A landscape with many valleys, sampled at points; each row gives a point and its height.
From any point a ball rolls to the lowest of the 2 points nearest to it. It stops when none of these is lower. Distance is the straight distance between rows; heights are no part of it.
(26): 7, 12, 30, -16, -8, -11, 17, 20, -17, 9, -3, 0, -19, 14, 8, 12, -11, -2, 13, 11  (h 46.8)
(156): -5, 10, -7, -5, 7, 12, -22, 13, 15, -3, -4, 1, -28, 15, 24, -9, -2, -32, 13, 9  (h 31.7)
(460): -20, -2, 22, 4, 9, -18, 10, 0, -11, 18, 19, 9, -27, 0, 4, -20, -9, 3, -9, 1  (h 43.9)
(773): 3, 29, 7, 10, -31, -19, 6, 0, -12, -20, 3, -7, 11, -4, -1, 0, 10, 4, -1, 13  (h 14.9)
(424): 5, -5, -22, -13, -21, -4, 9, 0, -3, -7, 15, -29, -5, -22, -2, 2, 31, 1, 0, -4  (h 40.3)
(311): 18, 10, 22, -2, 0, -15, 28, 23, -9, 1, -7, 9, -16, 12, -13, 2, -20, 1, 16, -4  (h 48.2)
(474): -13, 15, 30, -13, 4, 14, -9, 20, -22, 10, 5, -6, -24, 4, 24, 13, 8, -5, 1, 25  (h 43.0)
(626): 13, 12, -19, -13, -13, 18, 1, -19, 7, -2, 10, -15, 25, -4, -29, 9, 25, 20, -7, -9  (h 37.4)
(581): -4, -21, -25, 10, 26, 15, -12, -18, -8, 2, -7, 0, 26, -8, -6, 5, 4, -1, -4, -2  (h 13.5)
(327): 2, 11, -19, 4, 1, -27, 12, -20, -44, -28, 3, 4, -8, 1, -14, -10, -2, 11, 3, 22  (h 33.2)
(870): 9, -20, -9, -10, 11, 10, -2, 22, -6, 3, 7, -15, -23, -22, 17, 2, 4, -27, 6, -7  (h 56.1)
(412): -16, -8, -7, -13, -2, -8, 2, 7, 41, -3, 7, -2, -19, -14, 12, -25, -6, -17, 5, -6  (h 18.5)
(543): 7, -10, -21, -5, 15, 20, -11, -7, -27, -3, 17, -20, -11, 0, -8, 4, 24, -4, 2, 10  (h 53.2)
(5): -24, -8, 21, 11, 5, 16, -22, 0, 15, 11, -5, 13, 13, 2, 17, 10, -3, -11, -16, -9  (h 24.4)
(453): -11, -7, -4, 3, -6, -6, -7, 1, 36, -4, -10, 12, -4, 7, 15, -16, -9, -17, 3, 0  (h 22.3)
(159): -9, 8, -1, 2, -8, 13, -3, -8, 16, 12, 4, 9, 10, 15, -10, -4, -3, 14, 7, -15  (h 32.8)
(179): 15, 4, 0, 12, -13, 10, -17, -12, -6, -16, -16, -1, 41, -5, 5, 22, 17, 0, -12, 5  (h 13.4)
(911): -5, -12, 15, -18, 18, 24, -13, -4, 27, 30, 8, 6, 7, 3, -3, -1, -8, -14, -7, -15  (h 61.4)
(240): -2, 20, -3, -9, -16, 6, 1, -2, -28, -12, 14, -8, -26, 6, 5, 0, 12, 11, 8, 14  (h 23.0)
(276): 5, -18, -10, -1, 7, -2, 9, -16, -7, -3, 21, -18, 5, -21, -9, -6, 29, 8, -25, 0  (h 21.4)
(697): 1, 7, -35, 1, -19, -15, 3, -15, -9, -22, 3, -17, 15, -12, -16, -7, 19, 6, 13, 11  (h 41.1)
(20): 32, 14, -3, -10, -8, -18, 15, -2, -37, -20, 18, -19, -6, -17, -7, 0, 3, -2, -9, 15  (h 36.3)
(740): -8, -10, 11, 7, -9, -4, 3, 0, 12, 5, -10, 16, 25, -10, -1, 6, -7, 15, -15, -14  (h 54.5)
(89): -14, 1, -29, 6, 2, -16, -1, -15, -34, -20, 10, -3, -23, -5, 8, -15, 1, 6, 4, 9  (h 31.3)
(57): -9, -20, -25, 8, 19, 5, -3, -20, -5, 4, 16, -5, 8, -11, -14, -13, 13, 10, -8, -4  (h 17.7)
(15): 13, -15, -3, -5, -7, -12, -9, 9, 22, -3, -39, 15, 23, -13, 3, 20, -20, 4, -14, -18  (h 10.6)
(832): 17, -23, -15, -2, 25, 19, -6, 7, -21, 8, 11, -12, -13, -6, 4, -1, 9, -14, 3, -4  (h 54.6)
(319): 0, -10, -2, -2, -5, 6, -34, -12, 34, 0, -38, 31, 9, 12, 8, 15, -23, -3, -19, -12  (h 14.0)
(290): 5, -4, -11, 18, 15, 1, -1, -14, 14, 9, 1, 19, 0, 10, -10, -31, -11, 3, 6, -5  (h 46.7)
(353): 9, 9, -5, -4, -19, -9, 3, -6, -19, -16, 26, -31, -9, -20, 3, -2, 20, -6, -10, 12  (h 38.3)
(573): 7, 3, -11, 3, -5, -8, 13, -1, 6, -8, -12, 4, 25, -15, -13, -1, -1, 21, -2, -13  (h 53.3)
(82): -26, 11, 1, -8, 9, 20, -17, 12, 12, 14, 22, 0, -22, 15, 9, -6, 15, -10, 3, 4  (h 37.8)
(425): 1, 0, 24, -14, -15, -18, 20, 21, 35, 5, -26, 0, 17, 3, 2, 20, -14, 4, 9, -11  (h 19.9)
(514): 5, 30, 7, 15, -23, -10, -3, 1, -29, -24, -9, 4, -3, 12, 15, 5, 4, 5, 10, 22  (h 9.9)
(793): -1, -7, 20, 13, -8, 5, -8, 0, -5, -2, -3, -2, 30, -27, 17, 18, 3, -8, -30, -6  (h 31.2)
(537): 17, 16, -9, 12, -1, -7, -7, 0, -40, -25, -19, 3, -7, 17, 9, 6, -15, 10, 13, 26  (h 14.8)
(34): -18, -6, 6, 25, -2, 0, 0, -17, 2, 3, 5, 16, 15, -5, -9, -16, -3, 22, -14, -9  (h 55.7)
(650): -7, -9, 3, 4, 15, 34, -9, -15, -4, 18, 21, 3, 9, 6, -14, -1, 20, 11, -13, -9  (h 12.9)
(228): -23, -4, 12, -9, -1, 18, 2, -10, 11, 8, 27, -2, 7, -3, -12, 0, 25, 11, -23, -13  (h 6.7)
(578): 22, 8, -22, 6, 18, -19, 20, 7, -14, -17, -13, 8, -13, 13, -20, -5, -18, 3, 26, -1  (h 21.7)
(178): -34, 11, 8, -11, 11, -6, -4, 12, 23, 17, 17, -5, -27, 0, 16, -5, 5, -19, 5, 7  (h 40.2)
(676): 33, 4, -8, 4, 15, -16, 12, 7, -30, -20, -18, -1, 1, 15, -5, 8, -15, -2, 23, 21  (h 18.7)
(623): -5, 3, 23, 19, 3, 5, -6, 6, -11, 10, 0, 10, -9, 16, 12, 0, -6, 0, 4, 8  (h 24.1)
(69): -5, 17, 30, -12, 0, 3, -6, 16, -14, 4, -6, 6, -30, 25, 27, 10, -11, -3, 17, 25  (h 45.0)
(40): -18, 20, 10, 2, -27, -6, 10, 4, -8, -3, 9, -5, -6, 3, 3, -4, 14, 5, 13, 6  (h 19.1)
(822): 0, -3, -9, -3, -8, -18, 16, 10, 3, -2, -1, -3, -20, -7, 2, -17, -8, -1, 9, -9  (h 44.1)
(190): -29, -5, 26, -10, 4, -20, 12, 6, 10, 11, 18, -1, -22, 0, 16, -4, -8, -10, 2, 2  (h 42.2)
(64): 5, 7, -5, 14, 2, 7, -8, -9, 26, 0, -23, 19, 18, 23, -8, -5, -16, 12, 5, -9  (h 29.7)
(598): -37, -5, 4, 0, -7, 1, 1, 3, 16, 8, 20, -8, -5, -8, 2, -4, 16, 2, -6, -7  (h 13.1)
(877): 9, -24, -13, 9, 2, -4, -32, -8, 18, 0, -37, 26, 19, -7, 0, 20, -20, 4, -28, -18  (h 16.3)
(129): 20, 5, -1, 17, 24, 6, -1, -13, -29, -1, -3, 14, 11, 25, -25, -4, -3, 10, 12, 12  (h 49.1)
(130): 5, -9, 19, -6, -1, -1, -11, 0, 42, 11, -31, 17, 14, 18, 3, 25, -22, -7, -15, -12  (h 5.5)
(857): 2, -15, -3, -26, -11, -9, 4, 7, 36, 9, -23, 1, 19, -18, -1, 10, -18, -2, -4, -21  (h 3.9)
(750): 10, -23, -18, -12, 8, 15, 3, -2, 9, 14, 0, -10, 16, -22, -4, 1, 3, -2, -5, -17  (h 58.8)
(532): 12, -15, 10, -11, -8, 0, 18, 2, -5, 6, 25, -18, -3, -21, -7, 0, 19, 1, -23, -13  (h 24.6)
(801): 3, -7, 7, -15, 2, 30, -11, 3, 6, 18, -1, -5, 17, -5, -1, 15, 2, -6, -8, -18  (h 60.1)
(220): -9, -3, 10, 14, 14, -17, 13, -5, 6, 13, 12, 18, -11, 8, -8, -32, -15, 5, -1, -8  (h 45.4)
(221): -3, 7, -14, 10, 11, 22, -25, -17, -34, -3, 14, -6, -7, 10, -1, -3, 24, 1, 1, 23  (h 51.7)
(165): 17, 3, 15, 18, 7, -22, 28, 17, -1, -6, -12, 14, 9, -1, -15, 0, -15, 10, 1, -4  (h 49.6)
(926): 1, 9, -17, 0, -25, -1, -1, -10, 6, -13, 10, -17, 22, -20, -10, 4, 21, 10, -2, -2  (h 39.4)
(558): 13, -5, 27, -5, -13, -1, 9, 9, -3, 2, 12, -13, 21, -28, 5, 7, 12, -7, -21, -2  (h 27.9)
(451): -6, 3, -26, 1, -17, -22, 19, -1, -5, -14, 5, -12, -10, -7, -13, -14, 13, 15, 10, -1  (h 42.5)
(789): 15, 4, -13, 23, 26, -1, 5, -12, 2, -2, -7, 14, 6, 26, -25, -15, -19, 7, 14, 3  (h 48.0)
(70): 6, 18, -12, -3, -9, 21, 8, -11, 6, 5, 6, -1, 12, 21, -29, 3, 16, 22, 10, -12  (h 35.2)
(481): 25, -7, 8, 5, -1, -9, 16, 21, 7, -4, -23, 1, 19, 0, 0, 14, -15, 0, 6, -11  (h 50.9)
(37): -2, 5, -30, -3, 7, -9, -8, -7, -33, -31, -5, -15, -13, -5, 10, 0, -2, -4, 17, 21  (h 29.1)
(786): -3, 0, 1, 13, 4, 6, -13, 13, -5, -4, -4, -3, -14, 6, 26, 0, -2, -18, 4, 6  (h 28.0)
(541): -2, 7, -10, -9, 10, 27, -17, -1, 16, 15, 8, 0, -30, 17, 3, -18, 1, -19, 15, 7  (h 34.9)
(302): -11, -6, 20, -4, -12, -19, 18, 19, 0, 4, 5, -10, -7, -6, 10, -1, -5, -5, 2, -2  (h 44.0)
(390): 15, 2, -8, -2, 18, -15, 22, 3, -23, 0, -1, 6, -32, 12, -18, -15, -24, 6, 9, 3  (h 24.3)
(345): 13, -30, -6, -12, 1, 5, 9, 21, 15, 9, -5, -15, 2, -23, 11, 5, -6, -18, 2, -16  (h 57.6)
(399): 1, -2, -2, 16, 7, 24, -20, -10, -13, -1, -3, -1, 27, -3, 6, 15, 15, -4, -1, -1  (h 7.3)
(762): -24, -20, 21, 18, 5, 0, -10, 3, -1, 6, -6, 17, 20, -20, 18, 9, 0, -9, -33, -8  (h 28.6)
(732): 0, 1, 27, -18, -5, 2, 2, 12, 31, 16, -17, -3, 17, 12, 9, 37, -12, -6, -2, -8  (h 14.1)
(601): -17, 18, 24, -20, -6, 13, -1, 5, -9, 15, 21, -10, -32, 17, 4, 5, 11, 0, 9, 14  (h 40.6)
(456): 24, 26, -2, 0, -8, -29, 21, -6, -33, -22, 6, -3, -5, -6, -29, -5, -3, 7, 1, 16  (h 34.7)
(884): -4, -6, -1, -24, -6, 2, 9, 6, 48, 13, 5, -6, -6, -4, 2, -3, -10, -14, 6, -8  (h 14.4)
(56): 21, -8, -10, 14, 9, -5, 7, 3, -5, -8, -12, -6, 18, -1, -7, 5, -1, 3, 10, -5  (h 52.2)
(307): -17, -8, 6, -30, -7, -9, -1, -4, 53, 17, -10, 10, 7, -13, 0, -3, -16, 3, -3, -17  (h 9.4)
(736): 9, -6, -6, 12, 1, -3, -2, -11, 40, -1, -24, 28, 1, 14, 0, -19, -26, -8, 5, -2  (h 26.3)
(254): 4, 5, 4, 24, 14, 15, -15, -14, -29, 7, 6, 6, 12, 20, -6, 0, 11, 8, 1, 18  (h 50.2)
(329): -9, 20, -21, -6, -2, 16, -14, -2, -34, -22, 2, -6, -28, 1, 18, 0, 4, 0, 13, 16  (h 26.2)
(564): -33, 0, 21, 10, 2, 8, -10, 2, 17, 15, 2, 9, -6, 15, 12, -8, -3, -2, -4, 4  (h 19.5)

For each start below, name the point where the ball stops.
(165): (564)
(626): (857)
(424): (514)
(178): (564)
(793): (399)
(34): (857)

Call two points neighbours if one is among the 2 nearest of the other. Go from one point of each pair to the other, from neighbour to neighbour, staying as low as possible. Name the highest point that can't be avoided.
(399) / (130): (822)
(857) / (514): (424)
(228) / (399): (57)
(130) / (857): (877)
